Points, in no order, along strands that fork, close into loops and pass close to each other.
In the rows, 128 means zero.
Points whose rows are less than 188 apart are linked; no others are.
Z_394: [109 146 109  89 116 160 145  97 161 107 164 105 143 151 172  92 104 150
  87 135  71 115 118 141 114  99 157 169 158 110 125 134 116 111 119 139
 138 117 143 135 113 196 213 137 142 141 142 116 117 122]
Z_508: [171  97 146 166 133  93  90 187  90 154  73 162 148 136 118 138 165 130
  86 139 106 151  96 145 130  98 190 164 133  96 154 154  95 133 168 103
  94 165 131 167  96 168 108 109 132 164 146 144 143 117]
Z_395: [126 109 115 124 115  87 132 167  71 138  97  65 102 123 110 170 139  82
 111 142 164 139  92 132 147 147 158  41 164  66 136 136 143 114 137 119
 166  86 143 129 145  96 100  85  98 110 173 152 143 112]
Z_388: [120 149 132  74  89 150 142 120 134 116 177 103 143 143 207 149 140 151
 134 143  91 119 121 172  97  74 172 162 143 140 133 153 120 134  76 126
  87 134 141 133 115 178 157 164 145 123 148 102 118 169]
Z_519: [159 133 103 130 129 177 103  96 131 154 114 127 172 115 185 133 141 144
 174 139 141  83 122 104 169 159 106 143 126 200 103 147 119 101  93 118
  83 185 151 138 132  81 138 185 128 105  95 105 167 164]
Z_125: [125  95 171 158 104 139  93 123 174 142 108 201 114 133 109  76 118 136
  85 159  81 111  99 127 128 131 136 141 115 116  94  67  91 159 129 141
 133 151 121 143 117 152 181 105 117 140  52 114 109  96]
Z_699: [154 123 130 109  65 120 135 139 143 135 131  86  97 123 112 157  78 116
 125 123 138 147 136 120 120 120 101  91 103 131 149 135 109 116 124 169
 163 155 121  99 164 130  86  98 123 112 133 149 113  94]
Z_528: [131 159 117 186  84  78 130 124 141 135  73  80  90 161 134 209 103 104
 118 127 194  92 157  80 121 141  65  85 109 115 135 127 160 104  77 115
 154 142 145 100 148 108  88 102  91 142 100 150 170 123]
Z_289: [ 99 163 162 137 130 107 153 130 153 119 126 186 148 144 143 123  99 128
 115  90 104  87 139 185 104 127  80 193 144 174 183 112 146 158 132 146
  93 143 147 133 116 152 139 187 163 118 100 114 124 135]
Z_177: [127 103 120  83 126 140 136  93 110  86 124 147 151 150 149 119 190 124
 132 163 142 139 105 102 131 114 148 127 130 111  63 138 140 136 141 119
 160  96 104 105 156 141 145 165 119 108 119 122  87 162]
Z_648: [148 137 143 156 112 118  68 148  86 155  78 166 147 143 122  87 132 164
 143 125 125 112 117 134 104 116 131 141 107 160 111 140 103 136  92 139
 117 163 174 121  53 162  72 115 183 164  90  51 166 135]
Z_859: [123  80 132  87  98 169  70  98 159  90 100 144 114 135  89  82  86 114
 122 125 161 184 147 153 127 132 126 129  80 205 164 106  72 104 177 120
 154 139 119 106 148  96 143  92 119 142 168 113 114  99]
Z_558: [112 126 155 141 123  99 118 163 138  95 166 113 141 134 128 190 128 125
 136  99 138 111 123 155 124  98 154 126  81 118 107 156 135 149  89 111
 145 155 129 110 120 151 111 124 160 111 132  72 149 128]
Z_697: [ 70 122 184 166 101  88 119  86 138 142  89 160  86 150 118 148  81 118
 118 134  91  95 177 118 110 153 110 167 113 106 142  99 152 139  98 115
 108 143 113 175 157  48 114 157 104 103 115 161 162 141]
Z_819: [165 137 106  97 168 182 136  98  81 133 145 121 124 112 127  79 160 190
 175 104 133 122 124 111 136 170 111 143 170 176 103 162 129 108 203 211
 106 138 151 142 120 125 144 144 203 108 177 142 102 174]
Z_389: [159 141 102 138 139 155  98 127 141 119 103 199 143 141  96  54 136 124
 125 153 180 141 114 140 133 130 136 139 106 190 104 112 113 158 181 130
 156 119 118  90 113 152 110 133  94 147 108 136 106 124]
Z_706: [106 122 154 112 139 124 113 147 106 135 142 115 135 106 155  91 145 162
 146  74  99 147 109 157 127 124 137 145 190 128 168 157  86 108 178 161
 118 134 153 157 102 170 122 146 184 136 168 145  80 167]
Z_898: [174 161  74 160 106 149 134 139 104 137 149  78  98 139 156 153 143 118
 140 134 216 151 161  87 153 128 125  63 126 140  94 192 124 103 137 160
 165  99 147 124 134 103 114 107 132 111 200 135 152 156]
Z_26: [121 141 146 169 141 109 136 132 167 119 149 157 104 114  88  87 116 107
  99 146 116 144 149 147 147 170 126 141 104 126 158  71 122 152 130  89
 125  92  98 136 125 146 117 109  67 169  91 119 133 110]
Z_429: [113 115 161 119 152 100 148 109 101 113 100 152 119  92 164 121 193 188
 134 143  82 160 111 113 139  58 157 211 165  71 142 125 108  85 134 124
 102 168 131 182  98 166 199 174 150 178  95 101  89 180]
Z_600: [137 127  94 134 171  58 124 200  76  98 164  88 111 110 111 170 205 145
 147  92 157 151 164 103 122  96 110 104 138  90 144 163 158 114 142 128
 134 102 146 155  96 131  64 120 143 189 157 122  83 159]
Z_114: [103 145 194 113 130  69 163 128 141 116 124 139 137 107 159 170 169 155
 140 112  92 140 112 152 106  96 102 192 158  70 172 104 141 107 121 158
 107 173 132 153 103 150 171 191 178 139  90 107 106 165]
Z_181: [133  99 155 146 128 170 147 101 156 138  94 107  62  99 105  89 110 123
 148 148 162 134 117 161 183 194  88 121 157 168 183  63  82  90 128 171
 127 139 121 104 134 127 174  99  95 119 112 153 100 141]
Z_716: [ 97 125 118 181  64  96 110 108 160 160  87 103  87 124 104 139  90 105
  94 115 158  71 163  67 125 169  65  78 136 116 112 132 171 128  94  54
 163 115 111 136 139  71 117  96  85 134 104 149 157 110]
Z_559: [149 147 137  71 169 109 131 141 128 122 178  85 138  89 159 171 135 115
 193 156 149 121 147  98 140 102 118 125 128 102 150 102 136 103  77 122
 113 162 107 113 112 136  56 157 120 106  69 102 123 139]
Z_345: [ 90 142 132 127 128 123  93 179 119 144 113 166 149 133  91  64  78 142
 115  90  89 112 143 170  93 151 132 137 138 146 137 116 137 137 166 187
 114 141 167 120  74 202  78 103 181 153 128 103 137  85]
Z_575: [ 72  57 176 112  73 121 106 143 178 101 136 102  40 124  83 140 113 112
 137  95 118 170 146 132 137 155 122  79 118 127 149 113  89 110 175  93
 175 111  98 149 179  58 121  69 126 141 201 114 114 120]
Z_166: [ 76 155 161 137 129 114 167 108 191  97 112 153 162 160 114 144  66 107
 121 104 136  98 158 182 120 144  81 151 111 166 157  92 128 160 115 126
 129 125 114  72 148 140 110 151 123 110  75 110 137 113]
Z_467: [ 85 125 129 132 134 153 137  95 173 112 148 148 130 118 139  78  88 180
 114 114  80 115  91 172 137 168 110 166 157 142 108 104 134 104 133 172
 128 138 127 139  93 176 225 138 165 163 102  78 105 142]
Z_372: [133 117 133 104 118 149 144 147 120 123 168 156 185 165 172 180 165 129
 152 117 123  97 126 117  97  89 124 158 100 132  74 169 159 186  92 107
 126  96 141 121 162  95 109 174 149  44 152 126 126 118]
Z_47: [113 115  99 157  94 122  85 107 155 114 145 135  73 109 125 130 107 121
 118 133 157 113 164  54 122 149 121  80  82 131  88 123 150 119  80  57
 147 100 117 126 140  64 119  85 107 146 136 103 155 122]
Z_861: [128 112 115 119 140 117  82 164 113 110 116 155 163 108 116  63 115 190
 139 118 113 138 131 141 119 118 104 143 124 191 114 119 123 126 159 153
 133 160 154 109  73 189 104 116 187 171 112  58 139 125]
Z_143: [120 103 130 122 106 179 109 119 171 146 161  56  99  96 131 118  85 162
 129  90  97 107 127 144 173 180 110  72 162 122 137 106 104  81  88 144
 155 152 141 126 128 125 171  70 174 148 130 104 162  91]
Z_204: [ 80 107 164 131 101 119  85 159 118 129 135 170 139 155 129 145 110 127
 131 103  95 120 117 176  97 102 157 125 113 128  83 150 115 152 141 127
 144 132 158 146 133 124 109 118 169 120 193  73 149 152]
Z_981: [152  99  89  78 111 185 100 112 115 139 131 104 135  88 166  86 175 165
 164 192 119 137  83  57 141 112 154 136 155 136  82 131 122  93 105 115
 114 142 145 144 108 148 131 127 150 158 102  64 155 175]
Z_76: [103 137  93 110  82 124 126 116 148 117 137  97 109 146 130  93 104 132
 108 137 115 159 133 144 102  92 166 103 157 100 120 148 138 110 130 125
 172 108 135 111 129 147 163  87 121 151 178 127 109 129]
Z_136: [135 105 164 122 123 115 128 111 158  74 140 114 122 138 157 180 145  78
 128 141 147 154 112 162 152 115 174 137  79 139 119 141  72 132  89  65
 135 124  93 117 192  72 175 152  89 112 128  93 175 149]
Z_213: [113 125 142 155 181  64 147 154 118 140  99 141  94  86  52 140 139 108
 118 121 120 115 137  98 137 165  96 137 154 100 169  63 148 117 147  85
  85 116 110 196 120  62 107 121  67 158  85 158 141 142]
Z_24: [152 131 182  68 145 103 136 156 121 132 113  90 144  92 151 149 141 135
 166 141 122 164 123 143 136  89 131 158 157 106 203 125  99  87 124 149
 109 190 116 108 109 177  78 136 143 125  80 122 105 133]
Z_6: [ 60 166 142 174 155  53 152 165 124 109 133 132 126 128  85 149 118 109
  94  75 110 106 152 151  99 139 103 110 154  98 132 130 180 162 112 111
 139  77 136 123 122 139 124 118 127 146 137 139 128 110]
Z_845: [ 92 125 176 145 123  64 148 121 122 159 119 120  64 115 108 153 147 117
 111 123 114 111 122  83 128 136  97 144 145  87 158 105 142 147 120 107
  91 113 118 214 169  57 105 129  81 138 151 189 137 160]
Z_338: [117 111 110  71 220 114 175 143 135  81 188  84 156  78 110 156 170 151
 156  92 144 147 150 104 164 149 102 119 165  85 148 116 155 100 131 112
 168 108  79 106 123 129 136 148 135 142  96 107  62 110]
Z_809: [146 151 142 117 145 122 132 127 100 143  83 105 124 129 149 151  92 112
 114 144 130 163 113 201 130 105 138 156 145 126 188 124  97 101 144 174
 122 155 144 109 125 162 119 140 131 114 118 172 131 139]
Z_556: [136 168  99 160  72  79 157 121 135 129  80 108 109 148 140 174 133  92
 144 153 207 122 159 110 107 114  99 146 100 124 161 149 158 134  76  91
 123 117 127  90 120  87  69 135  60 120  90 144 143 142]
Z_755: [171  91  80 127 130 124 151 126 134  98 101 111  96 133  75 113 119 137
  94 110 149 205 131 130 135 126  99 152 128 144 181 135 147  97 181 162
 163 130  98 119 175 129 158  89  93 165 149 177  90  83]
Z_461: [ 65  75 210 118 101  86 122 154 127 124 133  88  64 132 116 169 156 140
 135  71 114 149 128 131 130 152 110  98 146  87 145 130 106 105 177 154
 177 114 109 186 170  56 112  98 165 137 186 134 102 141]
Z_279: [112 126 151 133 175 165 133  88 128 152 111 135 100  84  99  58  92 152
 171 146 114 131 149 124 162 214  75 123 160 141 145  44 128  97 134 198
 119 122 132 130 101 105 142 104 151 127 109 144 103 119]
Z_70: [ 86 121 176 191 136 109 130 129 151 130 120 181  91 102  91 104 124 121
  74 144  96 112 125 135 154 157 125 118 123 108 113  50  86 169 120  92
 126 132 105 181 140 134 195  93 101 195  72  91 132 110]
Z_779: [108 124 125 148 126  97  97 174 101 177  77 153 161 159 108 138 125 107
  75 101  79  97 111 163  86 122 198 100 138  88 115 170 142 170 141  71
 112  94 122 130 128 137 119  89 115 105 170 137 172  96]
Z_175: [193 149 132  80 112 167 109 137  82 152 139 140 137 136 157  92 145 156
 160 173  71 137 160 105 121  90 128 210 127 171 147 138 105 158 135 104
  47 153 132 178 103 151  78 170 134 107 155 143 124 156]
Z_759: [174 133 123  95 121 174 146 107 130 104 157 108 123 144 154 153 102 138
 139 130 136 173 124 171 158 122 143 172 128 155 155 170  88  99 167 180
 121 165 130 110 157 134 161 154 133  88 163 158 145 140]
Z_104: [142  88  84 134  84 151  92 101 163  82 142 135 113 133 102 140 107 155
 127 115 179 125 146  88 136 147 102 111 109 156  91 150 137  98 114 104
 190 150 108  88 147  75 141  70 127 149 103 104 130  73]
Z_531: [169  95 113 115 116 169  87 138 154 119 118 172 123 134  89  67 155 117
 123 162 146 174 108 129 134 126 169 113 105 189 141 122  81 151 202  96
 151 113 107 110 149 118 147  69  74 139 175 137  76  95]
Z_982: [129 116 133 123  84  95 144 125 184  74 161 129 139 158 172 181 157  99
 151 167 156 136 154  96 135  86 137 143  59 106  85  97 101 118  73  78
 159 134  54 115 165  79 142 159  88 110  84  89 143 159]
Z_308: [159 154 162 192 137  71  85 188 110 168  88 167 136 133  92 165 149 105
 114 115 141 140  97 133 140 111 124 121 102 140 156 153 106 171 154 114
 109 127 143 150 102 149  81 100 130 142 122 127 139 115]
Z_168: [126 173 149 133 149 117 153 131  99 112 144 178 173 169 137 127 130 119
 134 135 104 125 138 165  85 102 104 190  95 144 118 129 155 183 119 170
  97 124 149 111 111 159 113 174 126  99 129 123 114 153]
Z_489: [ 72 135 107 114 138 115 138 141 113 131 122 117 141  95 123 110 118 116
 136 106  88  94 133 122  83 120  97  94 183  98 137 116 171 137 104 129
 124  90 160 109 117 179 100 114 148 136 106 145  96 103]
Z_864: [114 129 138 162 123 140 129 115 172  99 180 100  99 123 164 167  98  91
 102 144 109 112 129 148 140 123 186 122  86  88 110 121 105 129  86 102
 136 131 100 141 178 112 200 132  99 112 161 111 174 130]
Z_945: [153 127 119 136  87 151 122 123 107 156  58  96  61 146  99 126  71 103
 135 150 188 167 128 141 142 152 128  70  93 141 134 126 125  89 145 196
 162 149 135 103 140 108 101  73 112 105 164 158 179 100]
Z_167: [159 149 137  93 116 139 125 104 137 118 155 193 175 171 158 109 145 134
 138 164  74 123 159 121  99  64 131 237  90 157 137 125 132 173 102 116
  79 154 126 144 109 164 106 190  98 115  94 145 133 157]
Z_344: [110 203 105 191  88  84 148 175 124 174 117 124  87 130 134 127 153  86
 122 113 159 101 136 124 102 121 111 100 145 113 159 168 162 157 128 140
 104  81 152 151 122 139 123 114 111 152 178 187 143 169]
Z_348: [107  76 161  74 153 110 130 108  92 110 130 143 142 122 103 188 136 134
 138  98  65 131 121 147 128 127 173 125 123 117 106 130 133 133 148  94
 134 111 116 173 165  50 106 141 136  69 165 147 162  94]
Z_262: [ 97 111 118 163 123 106 124 132 104 154  62  87 102 125  92 105  80  86
  94 151 172 145 125 144 142 155 150  67 154 117 171 115 152 110 115 147
 142 107 150 110 127 120 123  74  97 150 153 142 168 102]
Z_496: [102 100 150 118 115 155 118 156 155 135 166  81 121  99 131 108 105 167
 130  63  73 128 108 155 156 157 119 106 178 118 164 120  94  99 165 153
 147 141 143 129 129 148 157  93 195 154 141 131  99 117]
Z_296: [117  88 102 121 151 112 126 136  93 140 115 160 152 129 111 154 159 148
  89  78 102 116 119 132 134 119 151 133 138 121  99 183 164 123 193 102
 122 125 135 171 159  67 165 147 146  89 208 172 152 118]
Z_156: [156  98 126  84  54 101 107 180 158 101 121  89  90 136 107 178 116 113
 115 123 142 154 136 120 108  97 143  96 109  94 159 148  92 116 114 100
 179 139 101  77 151 143  79  72 105 161  99 122 110  84]
Z_200: [176 151 129  84 127 173 136 139 117  98 207 116 141 140 191 141 146 155
 142 124 105 139 113 163 131  91 139 184  94 164 133 175  97 135 154 156
 109 136 135 131 138 189 166 161 151 118 208 112 102 176]
Z_292: [138 109  71 110 111 120 148 123  69 113 108  70  87 130 125 163 127 124
 127 133 189 154 151  93 120 142 150  55 131  81  92 178 176  86 118 132
 175 107 148 141 137  83 103 105 113 126 164 144 151 126]
Z_111: [142 144 128 113 173 139 125 110  67 141 104 147 143 145 145 120 159 169
 150  92 144 147  70 164 142 130 113 178 190 153 150 143  89  97 211 206
 123 177 162 145 103 145 129 158 196 122 149 136  84 173]
Z_576: [153  95  84 111 132 209 131 116 167 134 215  57 133  64 147 130 100 151
 108 111  85 116 118 118 182 162 147  61 144 123 113 123 106 127 113 105
 128 116 121 131 133 127 185 114 141 133 148  89 146  75]
Z_572: [139 116 118 110 198 147 196  91 134 129 179  96 139 111 138 165 136 112
 116 130 101 136 127 115 164 166 138 128 138  44 117  97 155 143 112 121
 120  79  88 165 168  97 170 174  81  90 101 150  73 104]
Z_371: [133 116  89 104 220 125 167 138 107 103 173 109 182 104  97 155 198 140
 154 125 150 125  93 126 140 110 119 103 164 110  99 132 156 134 151 150
 149  83 125  78 106 154 113 153 162 119  86 108  41 104]
Z_731: [133 112 131 123 168 112 108 165  87 154  59 133 178 146 114 152 144  88
  77 115  89 124  94 152 122 103 177 145 167  95 164 145 132 145 165  73
  95  98 123 110 121 151 115 118 117 122 120 162 123 104]
Z_630: [117 121 141 135  78 160  89 105 166 139 126 176 124 156 154  54  99 128
  90 180 104 134 105 123 115 126 162 131  79 153  97 111 102 154 140 148
 116 152 118 151 136 177 164 111 117 148 120  84 156 135]
Z_938: [134 193 121 220 146 119 125 175 145 210 111 143 108 127 119  61 141  96
 117 118 151  82 124 127 131 159 102  61 142 138 155 137 141 181 162 152
 103 118 132 146 115 157 148 110 119 135 154 175 131 128]
Z_849: [102 140 124  91 188 155 169 107  65 162 133  94 127 118 134 114 133  85
 141 194 142 138 142 100 111 147 142 100 137  80 115  93 164 136  70 145
 121  82 124 112 111 122  58 154  98 120 101 154 137 133]
Z_841: [176 123 124 150  98 165 114 135 114 185 138 150 149 124 131 107 128 132
 135 175  83  86 123  39 118 136 114 122 106 101  85 121 140 160  96 122
 104 135 156 137 107 167  64  96 103 127  91 149 106 134]
Z_316: [161 161  88 161 241 141 164 129 117 121 171 131 200 123 116 133 163 109
 135 115 172 103 120 107 163 146 100 126 109 135 108 132 160 164 135 143
 123  89 140  92 117 143 144 177 135 105  87 154  64 111]
Z_947: [149 162 124 139 147 172 114  95 148 197 109 125 152  95 180 104 127 134
 162 151 112  83  89 124 137 174 116 177 160 176 140 141 127 129 106 155
  57 177 166 129  98 132 141 168 164  93  87 104 140 151]
Z_986: [100 111 118  72  51 119 127 149 168 109 110  91  90 123 118 117 116 134
 124 143 116 163 108 162 120  73 146 126 162 101 181 147  87 111 146 109
 157 119 128  86 131 178 128 103 100 161 116 136  82 118]
Z_563: [108 186 131 154 123 143 174  85 138 136  95 111 110 130 181 117 121  83
 150 179 186 134  84 138 140 162  88 129 148 140 124 122 121 121  85 196
 112 129 159  88 136 122 164 166 123 114 106 155  96 176]
Z_803: [ 76 172 143 158  91  57 145 187  98 154 129 109 117 133 138 163 154 110
  98  90 131 121 156 145  88  77 104 135 169  77 170 156 180 163 111  97
 120  94 147 160 105 159 112 145 148 126 184 172 126 148]
Z_409: [151 150 130 187 165 127 118 146 104 185 149 173 146 121 134  88 123 141
 112 140  68  88 127  96 115 138 133 153 117 103 101  99 139 174 112 137
  58 134 158 163 100 197 110 108 130 143  76 123 136 131]
Z_942: [102  48 148 112  42 169 102  98 183  89 101 132  57 113  93 118 113 117
 135 128 185 164 152 129 135 154 106  81 105 177 138  91  86  81 152  99
 205 132  95  93 171  56 135  71 108 134 181 109  92  89]
Z_147: [151 169 122 124 136 116 166 145 133 123 192 141 157 154 157 163 149 121
 153 129 160 103 157 110  90  93  82 174  87 139 113 131 151 184  69 130
 102 109 139 105 121 121 105 164 147  82 100 144  85 160]
Z_481: [134 141  75 162 139  55 142 161  95 105 113 121 125 103  96 170 169 139
 133  75 175 118 165  83 123 114  95 129 142 135 118 174 181  99 141 106
 144 111 123 141 111  90 102 131 126 162 132 155 127 138]
Z_533: [151 143  83 152 179 145 138 109 104 101  99 174 185 151  99 106 146 126
 129 141 171 120 129 117 127 131 120 139 127 160  76 141 184 155 158 128
 135 100 146  79  94 125 112 154 112 142  86 141 117 122]
Z_313: [187 105  88  72 128 182 140 101 144  94 206  78 136  91 129 137 154 191
 149 108 131 132 143  88 194 143 110 125 152 148 127 157 103  95 169 124
 151 153 110 125 143 112 175 134 141 124 138 140  76 119]
Z_503: [144 177 133 223 153  86 121 179 103 194 113 175 117 111 109  95 183  99
  98 130 126 107 116 107 125 140 131 109 108 117 125 109 127 164 143 115
  75 124 144 148  66 181 125 118 122 160 101 125 146 148]
Z_253: [109 116 131  85 192  97 190  93 129 140 158 103 118 116  99 152 117 101
 121 140 120 129 149  92 127 168 109  79 126  42 118  70 181 126  95 121
 141  85 103 149 153  91  76 145  97  83 101 154 130 110]
Z_597: [189 142  73 123 133 129 124 145 123 120 141 116 139 156  84  98  70 163
 105  84 127 171 152 149 102 119 106 142 134 141 174 157 135 105 183 180
 161 111 127  99 128 181 120 108 130 150 169 175 115  99]
Z_529: [155 130 159  85 127 146 149 127 169 125 204  94 131 128 182 179 136 120
 174 154 161 110 149 103 159 106 119 118  79 132 111 110 105 133  65  99
 140 146  85  93 155  97 106 181 109  97 111 102 129 127]
Z_764: [113 117 133  78 125 147 115 107 123 109 115 136 143 110 141  95 151 137
 155 181 154 130 127 109 148 114 147 123 122 151  85 105 126  95  84 113
 130 125 125 110 124 147 117 145 129 151  84  79 117 141]
Z_916: [158 111  85 134 121 192  66 103 131 134 102 127 175 132 143 122  99 160
 152 130 114  97  94 118 148 150 148 135 111 201  83 137 111 101 121 128
 118 174 156 126 121 104 167 124 176 106  95  86 180 109]
Z_842: [151  79 152  90  94 155 124  87 121 177 132 168 120 173 121 106 109 126
 150 184  85 118 121  61 112 125 129 116  92  99  51 122 127 134 114 152
 126 139 133 146 139 110  69 123 119  73 104 155 109 124]
Z_632: [188 102 123  93 125 196 123 107 176  97 217  84 142 104 164 169 118 159
 142  72 115 121 138 126 185 149 136 107 119 154 120 128  82  91 132 104
 153 134  86 124 163  88 157 135 136 110 155  99 115  81]
Z_655: [113 135 126 157 132 139 147 109 156 113 178 122 110 143 145 122  71  88
 121 124 127 120 159 155 112 157 162  82  88 141 113 104 113 158 109 127
 142 105 102 102 153  99 135 136 120 115 192 106 186  98]
Z_364: [121 142  70 156 104 100 144 107 132 120  78 170 146 153 110 124 155 139
 121 117 181 104 148  97 113 120  97 128 146 142  80 163 178 125 133 116
 141 119 131 122 119  88 140 147 115 124 114 165 120 140]
Z_58: [148 137 124 141 122 143 134 136 145 130 152 144 145 154  82  97  48 142
  87  80  87 109 157 140  87 151 120 126 120 125 140 131 156 143 151 187
 145 143 141 103 121 169 132 103 143 146 149 151 131  68]
Z_170: [ 98 137 118 141 100 115 132 108 168  89  55 158 147 148 123 141  99 104
 102 122 142 123 138 178 121 100 133 153 116 156 161 129 128 123 113  75
 129 151 104  84 134 114 152 133 103 151  75 114 157  98]
Z_658: [122  98 160 120 145 131 130  81 113 126  57 183 142 117 151 113 186 143
 104 174  93 137  85 103 129  81 176 168 135  90 100 120 112 110 121 100
 101 171 120 130 117 135 195 159 124 149  85 126 121 153]
Z_741: [ 91 143 192 140 162  92 146 134 115 141 160  95 116 106 156 168 112 156
 132 116  88 152 106 172 123 100 120 147 150  41 173  81 103 100  81 179
 121 169 142 137  88 184 148 142 185 149  83  93 139 147]
Z_593: [106 149 107  94 189  95 142 132  70 159 141 132 149 119 108 131 122 134
 148 128 117 127 161  95  98 140 105 104 142  99 112  99 208 131  87 165
 103  99 134 107  78 161  48 121 141 132  87 132 130 137]
Z_826: [104 142 132 123  81 167  78 103 134  95 114 180  95 158 126  61  65 124
 103 181 119 169 171 137  93 106 184 140  54 178 111 117  85 141 135 132
 120 144 123 145 134 136 149  74  93 159 160 105 209 135]
Z_607: [111 174 106 136 120 166 123 115 118  97 134 143 119 148 130  57  76 107
 132 139 164 161 151 164 100 138 179 116  84 182  93 116 126 135 111 136
 141 116 122  85 124 144 133 111 117 140 170  93 198 107]
Z_212: [ 94  98 153 143 128  69 133 163 102 128 167 111  95 127  90 153 156 149
 155  89 137 162 146 121 121 122 109 105 143  81 122 145 132 115 180 132
 158  79 133 197 120 116 100 109 160 164 194 140  88 159]
Z_505: [122  82 163  74 108 154 101 132 131 117 150 155 171 163 135 167 137 116
 134 122  97 113 104 137  94  97 186  94 131 133  69 180 131 152 137  88
 153 115 111 141 152  99 105 140 165  52 183 110 144 125]
Z_523: [173 102 111 146 163 103 148 146 118 107 124 114 103 108  77 122 120 116
 102 130 120 161 142 113 150 160 119 150 124 103 150  99 140 117 152 105
 152 113 100 173 149 104 125 100  61 161 118 170 144  98]
Z_121: [208 109  99  57 166 194 108 108 106 125 145 113 146 117 168 110 162 169
 169 167 106 138 115  95 141  80 145 185 137 142 126 143 118 109 123 125
  80 180 130 152 123 160 105 159 125 126 109 127 127 165]
Z_889: [151  99 113 119 144 117 150 113 125 103  97 163 182 134 145 163 177 129
 121 170 114 123  78  98 133  89 152 181 110 121 101 132 119 131 132  87
 104 132 107 122 140 104 142 173 108 115  87 152 113 144]
Z_747: [187 100  86  57 143 212 153  66 107 104 210  99 135 123 128  97 161 200
 174  92 119 150 133  98 148 167 104 129 154 160 118 162 122 101 208 173
 143 128 129 142 147 113 123 134 159  98 192 152  77 129]
Z_350: [ 86 172 132 184 144 102 104 149 109 166  96 181 182 165 125 110 132  75
  95 104 123 109  98 203 107 143 187  97 155 168 143 161 118 193 161  91
 105  93 129 123 111 121 145 136 150  84 179 137 176 116]
Z_671: [142  96  87 142  83 177  64 119 137 119  99 155 171 144 104 107 129 147
 134 117 149 110 122 110 140 131 141  84  98 186  73 174 131  97 149 108
 172 151 148  92 131 106 157  97 144 117 144  92 144  68]
Z_318: [ 86 162 167 175 158 128 168 102 124 144  69 102  61 103 132 132 141  91
 136 170 190 132  95 144 166 181  98 103 148 132 177  63 109 124 102 169
 117 101 130 131 144  98 163 133 113 136 109 166 114 172]
Z_320: [142 185 110 149 105 162 154 100 144 180 100 130 150 131 162  90 121 110
 147 165 151  83 116 112 105 135  94 128 133 154 139 111 149 156  87 141
  84 125 145 120 113 149 122 172 121 123  76 148 135 178]
Z_701: [ 90 173 157 162 156 108 142 160 114 135 178  78 124  98 170 176 113 123
 137 126 115 113 128 167 129 106 145 127 126  84 124 123 143 122  52 140
 100 145 140 127 112 170 142 122 150 127 123  60 166 141]
Z_174: [125 162 121 154 103 101 127 135 163 118  63 126 173 180 149 187 113  86
 119 117 180 101 147 139 114  94 131 141 103 157 148 146 124 159  75  64
 110 135 124  77 141  94 102 145  82 115  78 146 186 105]
Z_332: [112 149 136 148 165 126 125 114 107 141  96 159 171 154 125 118 142  97
 112 126 146 127  96 172 128 150 157 123 121 153 122 169 150 149 170 130
 115 112 133 162 154  89 171 165 125  69 177 162 162 139]

How many points has the smallest loop of links through each point below? Write 0 if it is on no loop.
Z_175 | 18
Z_389 | 11
Z_111 | 9
Z_630 | 0
Z_528 | 0

A piece is all that can be reached along the links. How many separate loops has the piece of each point below (a circle has one, a figure eight two, a Y none), and how many tips (points with one link)?
Z_156 | loops 0, tips 4
Z_575 | loops 1, tips 1
Z_320 | loops 1, tips 3
Z_632 | loops 1, tips 0

A tip is a point with one link. Name the tips that can be reached along the links from each point below, in the order of the rows.
Z_136 | Z_648, Z_697, Z_898, Z_467
Z_308 | Z_279, Z_572, Z_842
Z_533 | Z_338

Name the points in between on the shortest way along the links from the first point to the second, in order.
Z_200 / Z_70 | Z_759 > Z_809 > Z_24 > Z_559 > Z_529 > Z_982 > Z_136 > Z_864 > Z_655 > Z_607 > Z_826 > Z_630 > Z_125
Z_981 / Z_320 | Z_121 > Z_175 > Z_167 > Z_168 > Z_289 > Z_166 > Z_170 > Z_174 > Z_556 > Z_528 > Z_716 > Z_47 > Z_104 > Z_671 > Z_916 > Z_519 > Z_947
Z_348 / Z_764 | Z_505 > Z_372 > Z_147 > Z_168 > Z_167 > Z_175 > Z_121 > Z_981
Z_841 / Z_701 | Z_409 > Z_503 > Z_308 > Z_508 > Z_731 > Z_779 > Z_350 > Z_332 > Z_296 > Z_348 > Z_505 > Z_204 > Z_558
